The views of a scene show one set of named points, each view turned or mirrored, shifted and resized as a whole, with a little noise and some points left out.

Scene 1
View 1
Subi: [ 21.0 -18.2  10.7  18.4 -31.4  14.7  13.7  -8.0 -23.5  -0.4  27.0 -12.3
  32.5  -0.2  14.1  -2.8  25.1  15.8  23.2   0.9   9.9 -12.4  36.6 -10.2
  -3.5  -0.8  18.2  14.0  13.1   8.1]
Gipi: [ -9.8   1.9  -8.0  21.9 -25.0  19.0  10.6   1.9   8.9  17.6  -3.1  -5.0
  10.6   1.4  12.0  -6.9  31.9   5.8   0.1   9.6  14.0 -25.5  13.8  -4.4
 -16.4   7.3   1.6  26.4 -10.7  15.7]
Zaf: [ -5.5   1.1  -2.2  21.0 -32.2  12.7   8.8   2.0   2.5   7.1   5.4  -3.6
  15.6   8.8  16.6 -10.3  41.3   2.1   1.2   9.8  11.9 -16.9  23.1 -11.9
  -5.8  -2.7   9.9  28.3  -4.1  15.0]
Moki: [  9.6  15.3   7.2  12.1 -29.4   3.5  22.5  -4.2  34.7  15.4  -5.4  -6.5
  43.7  -6.2   2.4  29.2  -2.3   8.8  -3.7  16.5 -11.0 -42.5  24.8 -18.3
 -19.3  20.3  12.9   8.6  35.5  28.7]
tobu: [  4.8   8.9  14.3   5.3 -40.8   5.1   6.7  -2.1  27.7  14.3   8.5   2.8
  26.1  17.0   7.9  17.5  18.9   0.3  -9.3   9.3   0.8 -37.0  25.7 -24.8
  -4.8   1.7  13.9   4.4   6.9  25.1]
pek: [  3.3 -25.2 -12.6  24.0 -11.2  29.5  17.3   3.4 -28.7  18.9  15.1 -22.8
  11.3  -5.7  13.1   3.1  19.5  26.7  12.0   6.7  22.8  -2.5  23.5   0.8
 -14.0  11.8   0.1  30.6  -9.6 -12.7]
vipi: [  9.3   3.9   7.4  20.0 -38.0  11.2  15.8 -10.9   1.0  -1.2  10.7  -5.5
  31.0  -6.2   9.8 -19.0  31.6   5.3  22.1   2.1   8.7 -29.9  25.1  -9.1
 -10.3   1.1  15.0  16.0  14.6  28.0]
saz: [  1.6 -19.6  -5.8  16.6 -15.1  29.9  19.8  -2.2  -8.1  28.6  12.1 -19.4
  14.2  -8.6   3.9  18.6   0.0  27.0   6.7   4.2  23.4 -27.5  16.1   0.3
 -23.2  20.4  -4.0  12.3 -12.3  -4.7]
Led: [ -4.8 -10.8 -14.8  32.2 -20.3  29.3  20.2  -8.1 -17.1   9.3   2.7 -13.3
  16.4 -18.4  14.2 -30.9  36.6  13.9  26.7   3.0  25.8 -20.4  15.4  10.9
 -20.7   8.9   0.0  33.2  -8.1  11.8]
Ruzak: [  8.9  16.9   5.2  14.5 -45.4   8.8   5.1  -0.7   0.6 -12.1  20.6 -18.7
  18.3  10.5  10.5 -38.8  44.7   6.4  29.2   1.2   5.4  -6.8  23.8 -32.4
   2.0 -15.6  23.8  20.8   7.4  21.4]
fof: [ -5.0   5.4  -9.6  20.7 -19.0  20.1  21.4  -1.3  16.5  23.4  -8.7 -15.3
  19.3 -13.3   4.0   7.4   8.1  15.0   5.1  13.1  10.4 -34.1  11.5  -3.4
 -27.3  20.5  -1.9  21.1   4.7  15.1]
fuli: [ -0.6  13.9  -1.7  19.2 -26.8  11.9  21.8  -6.4  28.3  16.7 -11.4  -3.8
  34.0 -12.0   5.0   7.7  10.9   5.3   4.3  12.8   3.8 -46.2  16.1  -4.7
 -25.2  20.2   4.9  14.0  20.5  31.1]
Kedi: [ -5.8   3.2  -1.0  14.4 -31.4  21.5   7.3  -0.8   9.2  16.9   7.3 -10.7
   7.2   2.8   6.7 -11.2  26.0   9.3   8.5   0.8  18.7 -27.6  11.9 -12.0
 -14.3   2.8   3.0  14.8 -15.5  14.2]
zabek: [  6.9   2.4  10.3  14.1 -44.6  15.5   7.8  -7.6  -1.7   2.7  20.2  -9.6
  19.3   6.7   7.8 -21.7  33.3   6.3  20.4  -2.7  13.9 -26.3  23.3 -19.5
  -5.1  -6.2  13.8   8.4  -4.2  21.0]
las: [-13.8  11.6 -17.1  28.2 -24.2  24.2  13.6   2.3   7.6  10.6  -6.7 -17.5
   6.3  -9.3   9.3 -32.1  37.5   8.4  17.4   6.9  18.8 -22.0   6.7  -3.7
 -21.4   6.4  -1.4  32.7  -8.9  16.9]
kuv: [ 10.1  -6.8  -3.3  17.4 -20.0  14.0  17.2   5.5  -6.4  11.6  11.4 -21.8
  23.7   0.6  10.2  14.8  13.6  20.5   8.3  12.2   2.9  -8.2  28.1 -17.1
  -9.9  10.3  11.3  25.1  13.1   1.1]
View 2
zabek: [  6.8  14.2   9.5 -10.1   0.6 -15.8  -5.0  -8.6   9.0  16.4 -23.3   4.6
  -4.9  -2.1   5.8  12.4  -7.7  -7.0  -8.2  -2.9  16.2   0.8  -3.6  18.4
 -15.7  27.3  -5.8   8.5   7.5   3.8]
Led: [ 14.0   9.4  12.0  10.9   6.2 -17.2  -8.5   5.5  26.3   5.8 -10.2 -11.1
  -5.5 -20.3  -4.0   5.0 -11.4 -22.3  -3.8  -4.4  15.9   1.8 -14.2  -1.6
 -12.0  19.6  -2.6   4.0   4.6   1.1]
Kedi: [ -7.9   8.9  12.1  -4.4   6.4  -5.1   1.7  11.2  10.7  18.9 -17.0  -4.2
  -4.7  -3.6   8.0  15.9  -7.0  -5.1  -8.6   0.0  13.6   2.8   3.5   8.6
 -15.6  21.8   0.3   6.2   1.7   1.8]
Moki: [-30.1  34.5  18.6  -5.8  16.4 -15.5  10.2  -0.2  -4.5  27.7  -5.7  27.0
  -2.4   1.5   7.8  16.4 -24.8  13.5  15.1  -7.6   9.8  45.2  14.6  10.8
 -30.4   5.3   7.1   7.8   4.2  22.8]
Gipi: [-14.6  11.4  14.4   3.3  10.0 -11.3   2.4  14.5  11.9  21.0 -11.8  -7.9
  -6.1  -8.2   4.7  17.8 -10.2 -11.9  -5.0   0.8  17.4   5.3   1.1   1.7
 -23.0  13.2  -0.8   2.5  -0.5   3.6]
kuv: [-12.8  13.4  19.3  -3.4   0.9  -9.0   3.0  -7.2   6.4   4.8  -6.1  -1.1
   1.3 -11.1  -1.3  26.6 -25.1   2.4   7.6   0.1   9.1  18.9 -11.3   3.0
 -39.7  20.3  11.1   1.5   5.4   7.8]
Zaf: [-13.3  12.3  11.6  -3.6   9.0 -20.9   0.0   4.0   5.7  24.6 -21.3  -5.7
  -6.1  -6.5   4.9  19.1  -8.6 -16.3 -11.2   4.2  21.8   4.1  -3.5  12.7
 -29.4  18.2  -4.6   5.3   1.0   3.2]
fuli: [-17.9  30.1  16.8   3.5  18.4 -14.7   3.5  11.1   6.6  26.8  -4.3  15.7
  -5.2  -5.0   5.4   7.9 -17.8   1.5  10.2  -8.8  11.2  34.1  13.5   4.5
 -15.7   3.9   2.0   7.2   3.6  17.4]
pek: [  0.9   2.9  17.2   5.4  -7.8  -5.0  -1.5  -5.2  16.3  -5.7  -4.1 -17.7
  -0.9 -16.6  -5.1  29.4 -23.1  -5.8   3.8   3.4  11.5  -1.3 -20.8  -6.7
 -33.9  23.5   9.2  -3.8   5.2   1.7]
Subi: [  9.7  18.7  10.6 -10.5  -7.1 -20.8  -8.6 -27.7   4.3   6.8 -17.8   5.5
  -2.4  -5.8  -0.4  22.3 -20.4  -1.9   0.5  -2.5  15.0   6.5 -16.1  15.9
 -31.7  28.1   0.4   5.8   9.6   9.1]
fof: [-16.6  17.6  19.5   6.3  12.4  -4.0   6.1  15.8  13.3  14.1  -1.3   1.1
  -3.1 -11.1   2.7  13.6 -17.8  -0.3   8.2  -5.4   8.7  25.7   5.3  -4.6
 -20.5  10.1   7.5   3.3   1.8   9.8]
saz: [ -3.8   9.2  21.4   3.0  -5.1   7.7   3.9   2.6  13.8   1.9   4.8  -9.8
   0.8  -9.9   1.6  27.8 -24.2  11.3   8.7  -2.8   5.9   5.2  -4.5 -11.7
 -23.1  17.2  12.2  -2.2   4.3   9.7]
Ruzak: [  1.3  11.3   5.0 -20.9   7.7 -24.1  -3.7  -8.6   6.2  16.3 -42.2  12.4
  -1.9  -5.2   6.0   4.4  -2.2 -20.9 -16.4   0.5  16.0  11.7 -10.1  36.8
 -26.4  38.5  -4.9  14.9   6.9  -6.6]
View 3
Ruzak: [-10.6 -18.2   1.9  -0.9  13.5   4.0 -29.3   6.7  32.0  21.1  29.6 -20.9
  12.0 -19.5   3.2 -37.4   1.1  15.8  15.5 -15.4   6.5  -1.2 -23.7  13.6
  29.5  15.1  21.0 -25.8 -14.7   2.9]
Kedi: [  7.5   6.4  -7.0   4.8  -0.1  -7.1  -9.1  -1.3  17.0  18.4   4.3 -12.0
   3.9 -17.2  -6.1 -17.0  13.3   8.1  35.2  -1.7   0.1   0.8  -3.0   2.2
  12.8   3.0  22.5 -15.4   3.5   7.7]
las: [  3.9   8.0 -13.0  10.8  -8.6   8.3 -17.3   4.7  24.0  17.1  -1.8 -10.3
  15.2 -20.5  15.1 -20.7  14.6  -0.5  44.4 -14.2  -2.9  -2.8  -0.2  -6.0
   7.4  19.8  20.9  -1.3   0.1   4.1]
Moki: [ -2.9  -7.2  -1.9  -2.4  12.4 -24.0   5.8 -22.1  -0.1   1.7 -14.9  -9.7
  19.9  14.4  12.3 -44.4  15.2  18.5  19.4  -9.5 -14.2 -25.0 -24.0   0.8
  17.2 -26.1   6.0 -19.0  47.6  14.7]
saz: [ 18.1  36.1  -8.8  11.8  10.3  -4.3   9.2 -22.5   7.0  13.7  -6.5  -6.8
  19.7  -7.2  -5.3 -12.6  25.6  -2.6  30.0  13.0  -5.7 -15.3  17.5 -13.7
   7.0 -10.1  25.4 -32.7   6.2  11.3]
kuv: [  4.3  22.7  -5.1   6.9  23.4   0.9  -3.8 -12.8   9.9  12.7   8.2 -12.9
  30.6 -12.7   1.4 -29.8  10.0   2.8  12.6  -6.3   5.4 -25.6  -8.8  -4.6
  17.6 -12.1  20.6 -31.4  10.0   8.6]
fuli: [ -4.2  -2.0  -6.6  -0.5   2.0 -16.9   2.6 -17.8   9.6   7.0 -18.9  -9.4
  14.3   8.7  17.8 -35.1  18.7  10.3  34.7  -9.4 -16.6 -15.9 -14.8  -1.6
   9.0  -9.6   8.4  -8.7  33.9  12.0]
zabek: [ -7.9   1.3   1.7  -2.8  11.8   0.4 -12.7 -11.8  23.3  20.9  18.2 -17.6
   5.7  -9.8  -2.0 -28.2  13.0  10.3  27.0   1.0  -4.3   3.1  -9.0  12.8
  15.6  10.6  20.7 -25.5 -10.1   9.5]
Zaf: [ -4.6  10.9  -2.9   0.3   7.1  -4.1  -8.0  -0.7  12.1  20.0   9.3 -14.0
   5.3 -24.3  -1.3 -20.1   6.5   7.8  33.6 -11.0   1.3  -1.9 -14.8  13.3
   5.6   2.1  18.0  -7.0  10.7   9.4]
pek: [  9.4  47.2 -10.0  14.5  19.3  16.4   0.3 -14.1  14.5  20.6  10.5  -9.8
  29.8 -20.6  -1.3 -13.1  15.3 -10.8  25.1   5.7   4.1 -18.9  14.1  -7.9
   5.7   1.9  27.9 -31.3 -10.6   8.8]
fof: [ 10.7  14.3 -10.5  10.1   0.2  -7.0   0.6 -12.0   7.3   9.0 -15.3  -6.4
  19.5  -2.2  11.2 -24.5  21.2   3.7  34.8  -4.2 -10.3 -17.4   0.4 -11.9
   8.7  -5.7  17.6 -11.8  23.8  10.5]
vipi: [-15.3  -5.3   1.2  -6.6  14.3  -0.8 -10.9 -15.4  23.6  17.3  12.1 -17.0
  12.1  -3.4  12.1 -37.3  11.5  11.5  25.0  -6.6  -9.9  -6.1 -18.5  13.1
  13.5   9.1  15.6 -19.5   0.6  10.2]
tobu: [ -4.5  -8.3   1.6  -5.0  13.6 -24.2  -2.0  -8.6   5.2  11.1   4.9 -16.1
   1.6  -4.7 -10.7 -31.3   8.3  20.2  18.3  -5.5  -2.0  -5.7 -21.2  13.0
  17.9 -19.0  14.4 -22.2  27.6  13.8]
View 4
tobu: [ -4.2  14.5 -10.5  -1.8  -7.2 -11.0   7.3  18.4   2.9 -12.8 -11.2  10.6
 -12.1  -5.2 -11.1  -9.1  -6.4  10.2 -24.6 -13.8  10.2  -3.3   6.9  20.1
  11.8  14.9  -2.0   9.3  12.9 -19.8]
Subi: [ 11.6  10.9  -6.8   4.0  -2.7  -9.3  -0.4   5.8  -1.2  12.7 -14.3  -2.5
   5.7   0.3  -5.7 -26.7 -17.3   3.8  -6.3 -11.8   4.0 -16.6  -0.7  36.5
  15.7  12.5  15.1   2.4   3.1 -41.5]
pek: [  9.9  17.9 -16.2   8.1 -10.5   8.7  -8.8  -9.1  -2.5  19.7   3.6 -12.6
   0.8  -4.8  10.6 -26.3 -10.4 -23.7   0.8  -1.5   3.4 -25.6   2.5  26.8
   2.4  -0.8   4.8  11.1  -5.1 -23.8]
Led: [ 12.8   9.8 -16.8  11.8  12.9  18.2  -2.9   0.3   9.2  21.7  -5.1   4.4
   3.5 -22.2  15.9 -22.4 -16.3 -10.0   2.4   6.9  -6.2 -10.9   0.6  22.1
   5.8   3.4  18.4   2.1 -11.5 -20.6]
Gipi: [  2.8  13.8 -19.0   5.9   2.1  14.2  -0.2   5.8   5.6   1.2  -1.6   7.8
  -7.4 -11.8   6.1  -9.2 -10.6  -7.6  -9.7  -0.3   3.2  -7.0   6.9  14.0
   6.4   1.8   2.1   9.4  -1.7  -9.2]
Ruzak: [ -4.2  -4.2  -6.6   8.6  10.8 -11.8   5.8   6.3   1.9  -2.6 -23.4  12.0
   3.6  -4.7 -20.3 -11.6 -38.6   0.9  -2.2  -9.1  -4.6   0.4  -3.8  23.8
  18.0  14.9  21.0  12.6 -10.6 -23.6]
Zaf: [  1.2   7.0 -15.3   7.5   3.8   8.0  -1.1   3.1   3.6  -0.3  -7.5  12.8
  -3.8   0.0  -3.1  -7.4 -18.9  -3.3  -6.7  -4.9   4.6  -3.7   4.3  17.4
  13.4   3.1   4.3   9.9  -4.7 -15.7]
las: [  3.7   8.7 -18.8  12.7  11.4  17.1  -1.7   5.8   9.9   5.7  -6.9   8.2
  -6.3 -26.1   9.8 -11.6 -22.0 -10.8  -3.2   4.4  -8.6  -2.9   3.8   8.5
   4.9   5.5  13.3   7.5  -9.9  -4.0]
fof: [  8.8  24.7 -17.5   8.2  -6.0   9.7  -5.6  17.2  10.4   0.9  -2.7  -1.0
 -13.7 -27.5  13.2 -17.7  -3.2  -2.9 -20.8  -6.3  -1.1  -9.5   9.0  11.0
   4.5   9.9   1.7  -0.7  10.4  -6.0]
kuv: [ 10.9  19.3 -12.2   8.9 -11.9  -3.6 -13.6   6.0  -0.4   4.4  -8.1 -11.2
  -4.4  -3.1  -1.1 -21.6 -16.3  -6.0 -11.3 -18.7   2.8 -15.3   4.4  21.3
  13.4  10.5   3.1   1.7   8.8 -19.6]
Kedi: [ -2.9  11.9 -15.9   5.0   1.1   3.5   6.4   7.1   3.1   0.5  -4.7   7.6
  -9.0 -17.9   1.1 -12.2 -11.1 -10.3 -10.3   1.4   1.4  -8.0   4.5  17.2
   2.4   6.8   7.0  15.6  -5.8 -13.3]
zabek: [  0.2   5.9 -11.1   2.7   5.5  -5.6  10.3   8.3   2.5   7.0 -12.7   9.8
   0.4 -11.3  -6.7 -17.8 -17.0   1.2  -7.5   0.2   0.0  -9.0  -0.2  27.6
   9.3  11.2  16.2   9.8  -5.6 -30.4]
saz: [  9.8  27.3 -15.7   4.1 -15.6   3.3  -4.2   5.9   1.2  12.1   4.5 -13.7
 -10.6 -21.6  14.5 -28.8   3.7 -15.2 -14.1  -4.0   4.0 -25.3   5.6  23.6
  -3.8   7.7   1.5   6.9   5.9 -19.2]
fuli: [  9.5  22.7 -14.4   5.5   1.1   7.2  -0.1  27.5  14.4  -5.7  -9.8   8.4
 -13.0 -25.6   8.5 -14.1  -1.2  13.7 -26.8 -10.0   1.9  -0.4  10.2  12.7
  10.2  15.4   2.0  -5.8  17.4  -9.2]
vipi: [  5.3   7.4  -9.5   5.5   9.1  -1.5   4.7  17.0   7.7   2.5 -17.4  13.9
   0.7 -12.9  -2.9 -16.6 -17.3  11.0 -11.2  -6.0   0.5  -3.0   1.7  24.4
  15.7  14.1  16.0  -1.3   0.2 -27.0]
View 5
kuv: [ -6.4 -26.6  -1.1  -0.4  -4.5 -19.6  15.5   6.6   6.3  11.9   9.4   4.1
  -5.7 -24.7   3.1  -0.9 -10.4 -18.1 -13.9   2.8  14.3   1.2 -12.4  14.4
   7.2  -7.6  22.8   1.2  13.1  20.3]
Led: [ -6.3 -25.0   7.4  -9.2  -4.2   8.0 -14.7  -2.0   2.2  25.9  -3.8 -17.6
 -10.1  -5.6   5.5 -10.9  -8.0 -15.7  -7.7 -10.6  14.6  -7.9  -8.8  36.7
  32.7   3.4  10.6   3.4 -12.6 -14.7]
las: [-12.7 -14.2   2.6  -3.2   1.4  14.9 -11.3   9.1  18.0  13.1  -4.9 -11.0
 -18.6  -8.0   2.7  -1.8   7.2  -8.0   0.5 -26.0  14.7 -16.5  -5.1  38.2
  29.8   1.9  11.6   1.1   3.1  -5.3]
saz: [ -9.6 -13.0  15.7  -1.9  -7.3  -3.2  13.7   0.0  -9.4  24.1   1.1   3.4
  -8.4 -11.5   0.4  -2.7  -3.4 -25.7  -2.9  12.1   1.0  13.7 -17.7  18.6
   9.6 -20.0  -1.0 -22.8  -1.7  14.5]
tobu: [ -0.4 -11.3   2.8  14.3  -6.0 -21.5  18.0  22.9  29.7 -12.2 -14.2  20.7
 -14.7  -9.2  -5.8   4.9 -13.7  11.7 -20.1  -7.3   7.1  14.1 -16.4  16.3
   9.5 -17.5  24.6  -1.2  25.3  13.1]
fof: [ -1.8 -18.4  16.1  10.0  -0.8  -2.3   7.2  13.1  18.7  18.4  -4.9   8.9
 -20.2 -13.1   0.6  -4.0  17.7 -14.3   0.4  -1.8  -1.2   1.8 -14.0  22.7
  17.7 -10.8  13.4 -16.0  12.1  10.8]
Gipi: [ -3.1  -8.6   5.8  -1.1   1.6  -1.1  -4.0   2.4  10.7   7.3  -8.0  -1.3
 -20.5 -10.9   2.0   2.4   2.2  -1.2  -1.8 -16.8   6.3  -9.8  -7.3  22.2
  22.7 -15.4  11.8   0.0   7.2   3.4]
Ruzak: [-17.3 -24.6 -17.2   1.8  -6.2  -5.6   5.2  23.1  28.6 -15.4  -1.7  -3.8
  -4.2  -7.4  -1.1   2.0 -36.3   3.2 -27.1 -29.6  38.0  -4.9  -5.2  37.1
  18.9  12.5  31.6  25.2  13.9  -6.7]
vipi: [ -0.6 -29.8   0.4   7.9  -9.0 -15.0   2.1  19.2  27.1   3.5 -10.4   2.7
 -10.0  -4.6  -3.6  -9.1 -18.3   2.9 -26.0 -10.9  16.4   7.2 -13.4  31.0
  26.0   4.0  29.5  10.4   8.8  -8.3]
Moki: [  8.1 -31.3  15.5  27.0  -3.9 -30.8  22.3  28.8  42.2   6.0  -9.3  29.5
 -20.7 -18.8  -5.4  -5.1  16.4   1.1 -15.1   4.8  -5.5  16.5 -18.3  14.0
  15.4 -12.8  35.3 -12.8  30.6  23.9]
pek: [-11.2 -21.5   1.9 -16.0  -6.4  -6.7   3.7 -10.2 -20.2  28.3  12.3 -13.1
  -1.8 -18.8   7.9  -3.2 -17.8 -29.7  -6.6   4.0  14.0  -2.0 -12.8  19.5
  11.1 -10.6   5.7  -4.3  -6.6  10.2]
Subi: [ -4.1 -34.3  -2.2  -1.5 -13.2 -25.0   9.2   8.9   2.6   8.1   0.6  -1.0
   4.1 -11.7   0.0  -8.1 -40.5 -11.3 -30.9   4.6  21.4  14.8 -17.4  21.9
  14.2  -0.3  25.5  10.9   1.2  -1.9]
Zaf: [ -1.2 -13.0  -4.7  -3.2   0.1 -11.0  -3.2   4.0  13.7  -1.0  -6.6  -1.6
 -14.2 -13.9   3.1   1.0 -12.6   5.3 -10.2 -20.6  14.8  -9.1  -7.0  20.7
  21.1 -12.6  20.4  15.9  11.4   4.4]
Kedi: [-11.0  -3.6   3.2   0.2  -3.4   3.5   3.8  10.4  13.8  -0.1 -10.4   1.1
 -14.6  -2.9  -2.3   4.2  -9.8  -0.2  -5.9 -16.4  12.0  -2.7 -12.0  28.1
  17.0 -12.1   8.0  -3.5   8.0   0.5]
zabek: [ -8.9 -17.3  -2.3  -0.2 -11.0  -6.4   3.3  13.0  14.2  -2.1 -10.1  -2.6
  -5.4  -0.4  -3.1  -3.6 -32.2   0.7 -22.2 -11.8  21.3   6.6 -12.2  31.9
  20.1  -2.4  17.2   7.2   1.9 -10.1]

Which points are out of place in each view (at most two, in the order of its rows)? Write - if all are in place.
view 1: tobu, zabek
view 2: kuv
view 3: Zaf
view 4: pek
view 5: -
